Each row is a point on a tangle of strands that fork and nearly touch. The rows are in no order.
Two points are linked if the straight distance between their rows is under 29.
Q_923: [-41  22   8  17 -15 -22 -27 -42 -29  23  25  12  27   2]
Q_168: [ 18 -41 -22 -16  12  24 -19  36   6 -24 -33  -2 -29 -31]
Q_505: [-16  22  17  25 -25   4  48   0  -4  23 -11  -2 -28  -7]
Q_998: [ 37  -9 -11 -11  12  -5 -20  39  11 -17 -11  -2  -9  -7]
Q_253: [ 13 -14   0   6  -1  13  10  26  19 -12 -15  -7 -19  -8]
Q_792: [-39  -5 -12 -15   4 -11 -24 -47  -7   0  37  15  40  25]
Q_80: [ 33 -11 -19  -9  10   0 -19  48  -2 -19 -21   4 -26 -22]
Q_735: [ 21  29  12   5  -7 -11   1  36  -3   3 -23  13 -21 -24]
Q_975: [-31  -4 -13  -4   1 -19 -26 -42 -11   8  35   8  37  21]
Q_836: [-39   7  -4   4  -7 -19 -28 -44 -19  14  31  14  36  14]
Q_506: [-12  29  22  29 -12 -30  -7 -25 -19  31   3   1  22  -6]
Q_141: [-37  -1  11 -24   7  47  45 -41   9  -9  22  -3   4  32]
Q_927: [-14 -26 -10  -9 -12  44  39  -9   1  -8   6 -17 -28  19]
Q_152: [-43  -8  -4 -23  12   9  -5 -55   7  -6  36  12  34  30]
Q_674: [-34  28  13  28 -15 -26 -23 -37 -30  30  17   8  25  -4]
Q_770: [ -2  26  21  25  -8 -32 -13 -18 -11  25   2   0  26  -7]
Q_501: [ 12  13  12  15  -8  -3  19  17  10   6 -13  -3 -12 -11]
Q_566: [ -1 -15 -10  -2   2  14  25 -14   1  -1  15 -18  -3  26]
Q_865: [ 22 -35 -28 -15  13  18 -23  43  -7 -19 -37   1 -36 -37]
Q_530: [-37  -6 -13 -20  10  -4 -17 -52  -2  -3  35  13  36  28]
Q_289: [ 19  19  16  11   4 -37 -22  -4   0  10  -3   0  30  -5]
Q_263: [ 11  -9 -18  -2   8  11  -8  47 -10  -7 -39   6 -48 -46]
Q_135: [ 27 -13  -2  -1  10  -3  -5  22  23 -12  -6 -10   2   4]
Q_778: [ 23  37  25   8  -3 -30 -13  16  -8  11 -15  10   8 -16]
Q_405: [ 20 -25  -7   4   4   6   7   8  21  -8   4 -21  -1  14]
Q_866: [ -1  31  26  25 -20  -8  32   9  -2  21 -18   4 -17 -15]
Q_341: [-25  27  18  33 -15 -32 -19 -31 -28  32  11   5  26  -6]
Q_179: [-18 -34 -10 -22 -11  54  40 -16   0 -17   7 -18 -23  27]
Q_784: [ 26 -25  -6  -1  10   2  -3  17  23 -15   1 -16   4   8]
Q_357: [ 37  26   4  -3   2 -29 -20  36 -13   1 -15  13  -4 -15]
Q_749: [ -6  -8  -7  10   5 -36 -30 -32  -3  13  23  -3  41  11]
Q_842: [-33  -6   5 -26  11  39  31 -46  10 -11  27  -1  14  35]
Q_353: [ 18  31  23  15 -10 -17   9  19   0  12 -19   8  -6 -17]
Q_201: [  6  -5  -3  11   9 -42 -35 -20   2   9  17  -6  45   5]
Q_112: [-30 -12   4 -25  -6  60  51 -25   3 -14  11 -10 -18  28]
Q_452: [-17  -9 -11 -17   9  15  18 -33  -3  -2  27  -7  14  32]
Q_679: [ 22 -12 -26  -4   8   1 -19  52 -12 -10 -33   7 -42 -40]
Q_502: [ -8 -12 -11 -11   6  17  24 -23  -3  -1  23 -14   3  32]
Q_402: [ 33  14   2  -4   4 -15 -12  36   0  -5 -16   8  -9 -13]
Q_414: [ 14   4   6   9  10 -45 -42 -11   4   9   9  -6  45  -1]
Q_812: [ 18 -25  -6   0   3  16   0  29  22 -18 -16 -11 -15  -8]
Q_711: [ 40 -10 -17 -10  12  -5 -25  46   2 -18 -16   2 -14 -13]
Q_642: [-35   1  -4 -21  12  13   8 -49   0  -1  31   8  27  30]
Q_772: [ 18 -44 -13 -10   8  27 -11  33  19 -25 -27  -7 -24 -20]
Q_435: [  7   7  10  17  -8   3  21  22  14   3 -16  -2 -22 -12]
Q_213: [ 32   4   5   1   7 -13  -8  23  14  -5  -8  -3   6  -3]
Q_553: [ -8  27  23  26 -25  -3  40   5   0  23 -15   1 -21 -13]
Q_204: [ 34  34  12   0  -1 -34 -23  28 -13   6 -15  10   5 -17]
Q_348: [-23 -22  -1 -24 -10  61  47 -20   0 -16  11 -13 -23  27]
Q_676: [ 13  15  13  13   9 -44 -36  -8  -1  11   5   0  41  -7]
Q_345: [ 25 -31 -10  -6   6  18  -9  34  20 -26 -18 -10 -17 -10]
Q_567: [ 25 -20 -27  -8  12   8 -23  49  -7 -15 -30   4 -35 -34]
Q_232: [  8  -8 -10  -4   4  17  -4  41  -1 -11 -39   7 -45 -43]
Q_257: [-33  -3   6 -23  -1  50  49 -32   5 -10  18  -6  -9  30]
Q_840: [ 10 -22 -11   5   1   9  18  -1  12  -1  11 -20  -3  22]
Q_726: [-39  -1   3 -23  13  27  21 -52  10  -6  29   6  24  31]
Q_31: [-15 -17  -5   2 -15  38  42  -4   1   0   2 -14 -32  14]
Q_258: [  6  -9   5  13  -6  12  18  22  16  -3 -16  -8 -23  -9]
Q_104: [-44  12  -3  10 -14 -21 -36 -41 -24  14  31  18  34  10]
Q_250: [ 13  26  18  13  -9 -10  11  27   7   6 -21   8 -15 -19]
Q_557: [  9  37  30  22 -16 -19  18  10  -4  20 -19   8  -7 -18]
Q_829: [-20  -8 -15   3   4 -29 -29 -36  -8  12  30   4  38  17]
Q_971: [ 31  10   5  -1   6 -15 -10  29  10  -6 -12   1  -4  -8]
Q_70: [ 26  30   3   6  -7 -17  -5  45 -12   4 -26  19 -28 -30]
Q_34: [-27  -2  -8 -17   8   6   7 -43  -3   2  30   3  23  30]

A fork is a point with three links, a tip a point with one. Leave the first point through the second and follow the links. Name the first fork or tip that comes.
Q_840; Q_566 | Q_642
Q_213; Q_971 | Q_778
Q_998; Q_711 | Q_567
Q_812; Q_253 | Q_250
Q_829; Q_749 | Q_289
Q_348; Q_179 | Q_31

A fork is a point with three links. Follow the links from the first point to the second and name the forks in between, in order.
Q_353; Q_70 | Q_250
Q_975; Q_34 | Q_642
Q_711; Q_263 | Q_567
Q_829; Q_34 | Q_975 Q_642
Q_530; Q_414 | Q_975

Name the points in between on the shortest way along the links from the first point to the second, in order.
Q_135; Q_34 | Q_784 Q_405 Q_840 Q_566 Q_502 Q_452
Q_679; Q_812 | Q_567 Q_865 Q_168 Q_772 Q_345
Q_253; Q_866 | Q_258 Q_435 Q_501 Q_250 Q_353 Q_557
Q_141; Q_502 | Q_842 Q_726 Q_642 Q_34 Q_452
Q_674; Q_749 | Q_923 Q_104 Q_836 Q_975 Q_829
Q_289; Q_792 | Q_676 Q_414 Q_201 Q_749 Q_829 Q_975
